Each row is a point on a landscape with many peaks, with its height.
A climber steps from a point to whichever of its 2 nearest points has the largest rise for the distance, and stops where none of them is higher. Distance is the straight distance between rows; heights are no part of it.
<1269> (h 464): [132 146 157 128 137  71 144 161 188 105  93  91 109 125 157 140 117 170
 106 108]
<106> (h 591): [161  97 115 106 133 105 112 163 174 125 121 177 166 116  76 131 126 123
 167 131]
<337> (h 309): [111 101 146 139 136 104 169 114 114 110 109 172 119 145 107 159 169 175
  87 120]
<968> (h 35): [153 166  53 142 138 126  85 123 135 136 122 164 192 149 104 120 120 133
 113 175]
<536> (h 358): [ 98 109 164 129 128 105 143 196 108 128  94 145 105 137 173 123 119 234
  99 133]
<1019> (h 232): [130 148  88 162  71 147  77 143 120 143 176 174 166 162  78 159 129 170
 147 151]
<513> (h 485): [151 141 120 204 151 167  79 108 149 132 147 107 120 181 131 111 114  77
 143 117]
<103> (h 360): [145 127 108 154 179  77  92  77 122 130 109 153 110 140 177 137 122  94
 117 121]
<963> (h 377): [105 122 105 157 145 146 103  97 124 136 135 174 133 169  84 149 144 119
 125 118]
<232> (h 329): [117 113 137 106  80 111 137 196 141 141  89 146 147 169 134 126 110 196
  97 112]
<476> (h 357): [154  98 121 102 111 159 141 126 137  96 110  47 139 140 111 130 125  93
 161 119]
<502> (h 551): [169 100 106  84 138 137 105 120 167 111 176 160 163 144  80 134 130  90
 165  99]
<864> (h 436): [ 77 120 144 116 167  93 182 161 170  96  90 142 103 119 186 112 117 177
  83 112]
<171> (h 170): [169 134 116 161 185 132 112 141 117 171 106 167 134 129 112  93 129  88
 149  92]
<1192> (h 275): [149 114 107 133 117 141 134 107 169 150 154 157 117 156 169 155 110 124
 166 102]
<10> (h 387): [125  89 114 134 167 148 211 138 118 104 127 114 103 137 174 122 129 152
 118 114]
<365> (h 345): [ 97 154 121 106 164 105 154 132  67 119 101 120 115 112 136 131 124 106
 120 123]
<830> (h 295): [107 112 161 145  51 132 108 156 105 127 108 105 163 156 146 132 137 194
  80  83]
<540> (h 318): [ 90 104 166 119 107 124 209 195 136 144 139 122 110  87 150  96 118 154
 106 106]
<144> (h 407): [ 94 104 150 146 147 105 188 163 109 123 108  80  96 150 206 106 102 146
 115 139]
<372> (h 432): [130 132 149 185 143 151  75 129 134 148 155 148 137 203  76 107 142  98
 138  99]
<1067> (h 399): [ 95 161 141 138 109 144 142 151 125 139 103 130  90 125 167 136 102 190
  99 106]
<861> (h 292): [120 117 107 118 136 124 149  90  92 121 125 163 131 168 174 173 119 124
 163  93]
<322> (h 579): [196 194 107 118 169 111  97 126 121 120 179  99 132 145  96 123 141  88
 160 132]
<1044> (h 397): [140 147 100  88 144 110 121 135 178 126  68 125 139  84  96 116 105 118
 106 135]
<57> (h 341): [171 145  99 159 159  84  92  99 164 132 137 141 123  88 119 109 137  88
 113 122]
<1140> (h 347): [165  86 133 108 132 142 129 125 136 102  74  54 117 122 156  96 124  70
 123 159]
<1071> (h 488): [163 125 114 116 123 150 105 169 116 158 138 146 127 146 105 150  95 129
 204 137]
<488> (h 454): [108 166 151 101  62  97 138 125 112 149 101  95 127 128 168 141 130 145
 100 109]
<191> (h 417): [124 132 117 128 130 120  64 147 184 103  61  91 154 121  97 118 105 124
 134 151]
<1194> (h 388): [ 76  92 125 123  95 103 118 131 118 117 105 200 155 115 162 166 118 187
 141 157]
<886> (h 490): [190 146 138 123 121  77 158 128 153  98  98 105 141 115 133 127 159 148
 112 112]
<1020> (h 414): [128 199  83 167  83 123  97  98 120 128 196 105 175 152 162 158 103 131
 157 130]
<299> (h 478): [137 144 111 101 156 139 121 126 139  78 176 110 158 118 139 144 111 115
 210 102]
<558> (h 535): [137 106  92  70 109 170 176 176 135 102  87  98 127 141 149 116 102 174
 135 190]
<458> (h 306): [129 181  86 135 167 103  86  77 149 159 197 170 119  94 108 142 127  88
 129 110]
<291> (h 439): [ 65 115 129  60  89 127 144 151 121 125 122 153 120 101 180 160 107 190
 163 166]
<730> (h 94): [121 152 143 188  90 178 115 133 110 162  99 104 146 147 133  93 149 126
  90  91]
<1174> (h 516): [169 145  91 117  84 106 115  97 166 102 146  73 157 129  92 150 121 107
 155 176]
<419> (h 274): [ 98 133 115 175 142 128  60 153 115 141 144 213 146 139  82 136 130 186
 135 165]
<1034> (h 122): [152 161 140 149 111 165 118  90  94 130 104  92 177 132 129  74 191  79
  90  99]
<76> (h 460): [ 98 145 122 147 141 120 132 102 146 105 161 193 147  79 114 143 132 135
 160  92]
<736> (h 248): [150  87 192 146  66  97 119 156 101 143 109 136 146 137 145 112 190 151
  79  88]
<170> (h 447): [113 145 105 143 117 145 123 103 138  92 184 123 179 172 133 182 131 131
 181 112]
<198> (h 381): [142 131 113  96 123 110 179 131  74 156 121 114  97  68 138 107 141 116
 107 103]
<627> (h 456): [120 104 186  94 144 122 133 107 177 100 122 113  92 123 108 151 136  75
 122  97]
<624> (h 315): [ 88 115 115  88 164 130 151 135 101  98 116 136 142 133 138 157 147 135
 171 134]
<818> (h 359): [ 33  99 157 127 105 156 172 139 125 127 136 149 108  77 150 106 114 156
 122 132]
<236> (h 228): [133 176  91 133  84 182  98 136  94 169 157 134 165 151 117 137 104 168
 114 137]
<660> (h 507): [168 110 164  93 125 130 108  98 189 116 171 112 129 132  53 151 153  67
 142 116]
<1153> (h 376): [140  94 144  98 139 187 146  88 140  98 137  52  87  94  91 137 120  74
 132 140]
<1274> (h 145): [167 114 149 146 131 108 109 113 122 152  93 115 161 148 155  88 202  81
  93 102]
<1003> (h 368): [125 120 146 196 139 130  87 118  94 136 109 131  89 119  90 107 137 149
 122 174]
<653> (h 371): [133 210 121 174  43 130  98 103 138 155 159 125 152 116 174 138 108 124
 119 100]
<431> (h 211): [101 129 135 176 157 149  96  69 173 115 197 137 135 103  74 128 116  79
 142 122]
<1286> (h 431): [146  98 179 168 113 111  87 115  80 158 111 121 111 169  97 132 162 115
 114 148]
<1145> (h 510): [153  59 151 142  87 109 126 131  98 143  91 120  93 153 129 121 151 144
  83 186]
<1077> (h 337): [109 121 120  95 161 165 133 190 142 142  95 133 135 128 128  98  88 139
 155 117]
<630> (h 380): [148 137 146 198 124  79  80  79 148 127 148 131 115 145 169 154 139 121
 145 127]
<770> (h 435): [124  79 133 122 160 182 136 147 154  97 102 136 115  75 100  90 117 151
 181 189]
<153> (h 520): [169 137 116 196 105 141  74 128 116 149 105  89 129 190 148 106 127 132
 135 149]
<921> (h 24): [110 109 144  94 170 144 179 186  89 153 114 181  96 136 109 128 127 166
 127 122]
<290> (h 534): [136 168  85 149  73 124 136  77  67 138 140 117 160 127 175 161 140 162
 115 118]
<535> (h 413): [ 58 107 179 113 176 126 147 132 180  73 115 117 130 117 142 125 110 100
 122  97]
<44> (h 317): [177 104 144  83 108 115 188 131 119 139 101  88 117 142 157 108 159  96
  76 131]
<247> (h 570): [130  69 133  82 136 156 160 161 164  68 126  79 105 130 161 138 112 153
 179 181]
<691> (h 104): [143 149 161 130 152 126 145  82  55 160 127 128 100 117 111 105 194 111
  84 111]
<906> (h 374): [ 61 106 142  82 193 172 137 166 153  92 122 139 117  93 148 110 112 135
 147 104]
<863> (h 536): [128 134 101  72 133 118  97 102 161 112 151  96 130 154 109 176 103  75
 162 161]
<1152> (h 338): [101 118 125  70 136 147 212 146 160 129 150  91  94  54 148  99 109 138
  91 116]
<355> (h 521): [128 159 127 124  64 116  84 133 103 151  90  99 179 162 139 120 110 110
  87 119]
<553> (h 524): [192 180 123 147 124  95 124 122 116 126 134  99 116 123 122 153 154 143
 151 138]
<1267> (h 27): [ 94 141  83 134 102  97  63 102 127 108 132 154 188 168 115 140 110 133
 113 170]
<307> (h 66): [150 197 134 152 120 157 115 141 130 158 117 148 179 119 118  89 122 125
 107  59]
<303> (h 350): [ 75 134 142 124 115 159 172 110 112 131 106 140 125 146 146 139 157 149
  94  92]
<1078> (h 366): [108  75 120 104 147 163 189 144 151 118 109 109  77 102 140 104  98 150
  86 153]
<394> (h 336): [166  64 155 105 138 102 180 157 130 116 133  57 100 120 160  95 118 105
 120 156]
<110> (h 483): [141 182  72 158 128 164 140  88 115 124 127 121 131 154 146 167 136 153
 111 134]
<585> (h 603): [150 103  86 132  59 127 119 103  66 120 117 153 138 167 159 149 154 167
 144 132]
<1036> (h 281): [108 147 136 141 123 117 122  82 155  93 100 157 135 126 102 161 149 175
  56 133]
<227> (h 189): [141 108 167 169  68 111  60 104 110 153 119 129 173 149 141  91 179 127
  79 112]
<40> (h 296): [161 137 148  44 129 136 175 132 107 156 111  76  96 187 137 142 124  98
  83 148]
<484> (h 518): [105 122 140 153 140 111 126 135 129 124 137 120 110  57 109 141 128 132
 172 130]
<427> (h 393): [115  87 194 126 121 146 135 112 115 147 133 129 123 130 101  86 168  68
 110  90]
<218> (h 191): [177 119 124 153 157 145 119 136 129 132 161 127 113 115 122 103 116  83
 189  75]
<799> (h 458): [144 100 155  99 131 102 136  94  92 145 150 137 107 113 141 116 147  56
 148  92]
<996> (h 420): [122 143 103  99 125 133 133 148 136 129  98 158 130  79  75 144 137 156
 117 165]
<356> (h 434): [ 82  88 157 145 114 129 145 145  83 112 105  77 126 118 161 103 127 121
 130 130]
<504> (h 307): [116 169 100  94 143 140 119 184 104 162  83 102 154  96 156 109  79 141
 128 137]
<650> (h 231): [148 118 157 107 160 112 230 184 136 139 143  96  52 136 170 130 124 148
  79 148]
<621> (h 421): [ 84  93 104 125 111 136 148 111 153  91 123 189 175  99 137 130 148 158
 137 109]
<318> (h 319): [ 90 167 118 180 153 152  64 116 124 130 131 157 120 118  76 132 116 162
 140 200]
<358> (h 267): [110 176  91 143 128 114 105  95 166 138 244 157 149 148  96 123 101  97
 138 138]
<183> (h 44): [155 101 148  80 150 100 169 175  90 151 105 172 121 126  78 123 162 130
 109 148]
<515> (h 47): [140 185  73 129 135 147 105 113 150 144 138 153 176 127  92 114 119  94
  98 102]
<98> (h 6): [124  95 162 100 182 105 187 149 111 150 147 173  63 104 127 108 135 123
  98 102]
<703> (h 564): [111 116 111  91 170 137  95 103 171 124 126 120  90 121 154 137  72  77
 160 136]
<327> (h 496): [ 79 116 122  85 126 144 176 171  98 114 104 123 109 150 185 132  84 164
 156 189]
<857> (h 405): [139 114 110 106 151 202 133 123 160 113 133 111 114  76  86 133  96 106
 146 157]
<320> (h 219): [162 152 127 148 176 138 111 138 144 145 202 157  79 120 111 140  84 108
 211 116]
<1185> (h 270): [129 159  83 134 102 162 112 156  58 153 111 127 136 114 129  99 113 141
 138 135]
<609> (h 140): [192 163 155 142 160 125 102 111 107 161 131 156 119 133  96 109 176 101
 107  92]
<835> (h 556): [156  91 109 153 106 123 120 129 100 124  97 122 143 185 152 124 121 163
  92 140]
<905> (h 455): [113 161 140 154 113 125  81 130 144 148 123  99 156 127 112 128 126 106
 121 150]
<547> (h 252): [162 158 125 152 147 112 120 100 199 135 185 150  91 136 113 177 110 139
 167 125]
<851> (h 236): [126 165 115 128 142 156 101  87 167  86 236 117 137 132  54 146 124  97
 167 115]
<343> (h 469): [ 58 102 140 135 134 108  99 136 109  99 120 100 144  83 142  97  93 121
 166 157]
<917> (h 404): [ 43  99 138 127 170 126 208 170 152 109 138 188 111  87 175  96 123 180
  96 133]
<143> (h 522): [145 166 130 105 155 106 131 107 125 115 180 117 152 124 114 161 141  82
 149  82]
<542> (h 194): [113 130  89 184 148 160  99  71 194  91 163 134 155 117 121 133 116 137
 153 114]
<261> (h 71): [141 118 168  78 126 107 158 117  94 166 117 156  94 142  99 137 180 110
  68 103]
<811> (h 415): [149  89 120 133 130 122 151  89 112 156 111 127  95  90 131  89 137  96
 132 142]
<918> (h 468): [115 107 139 112 162 115 150 162 143  97 121 160  98  69 106 133 131 179
 161 164]
<616> (h 340): [ 99 146 136 155 102 136  85 105  65 148 140 143 130 181  85 152 142 131
  90 165]
<391> (h 325): [ 95 112 182 131  66 133 115 110 101 145 140 127 153 124  97 132 146  82
 145 103]
<133> (h 403): [108 104 156 191 120  85 116  89 108 116 105  97 123 122 165 134 151 121
 127 112]
<73> (h 264): [128 137 122  45 153 105 193 154 117 161 116 110  62 135 157 161 109 136
  94 165]
<1254> (h 540): [193 139 101 159  96 116 112 173 148 152 140 162 154 125 115 118 122 143
 169 135]
<853> (h 498): [198 150 125 123  93  73 105 142 127 117 102  65 151 130 142 149 131 110
 152 173]

Call two points neighbours if one is among the 2 nearest of the other. Go from one point of each pair to the other, from neighbour to neighbour, staying as high as possible. Name the lowest point that can't be avoided.
<553>, <703> => <853>
<585>, <703> => <653>
<106>, <585> => <236>
<355>, <484> => <1044>

For each start below, name the point where the climber stops.
<730> => <1067>
<358> => <484>
<261> => <799>
<44> => <484>
<1185> => <106>
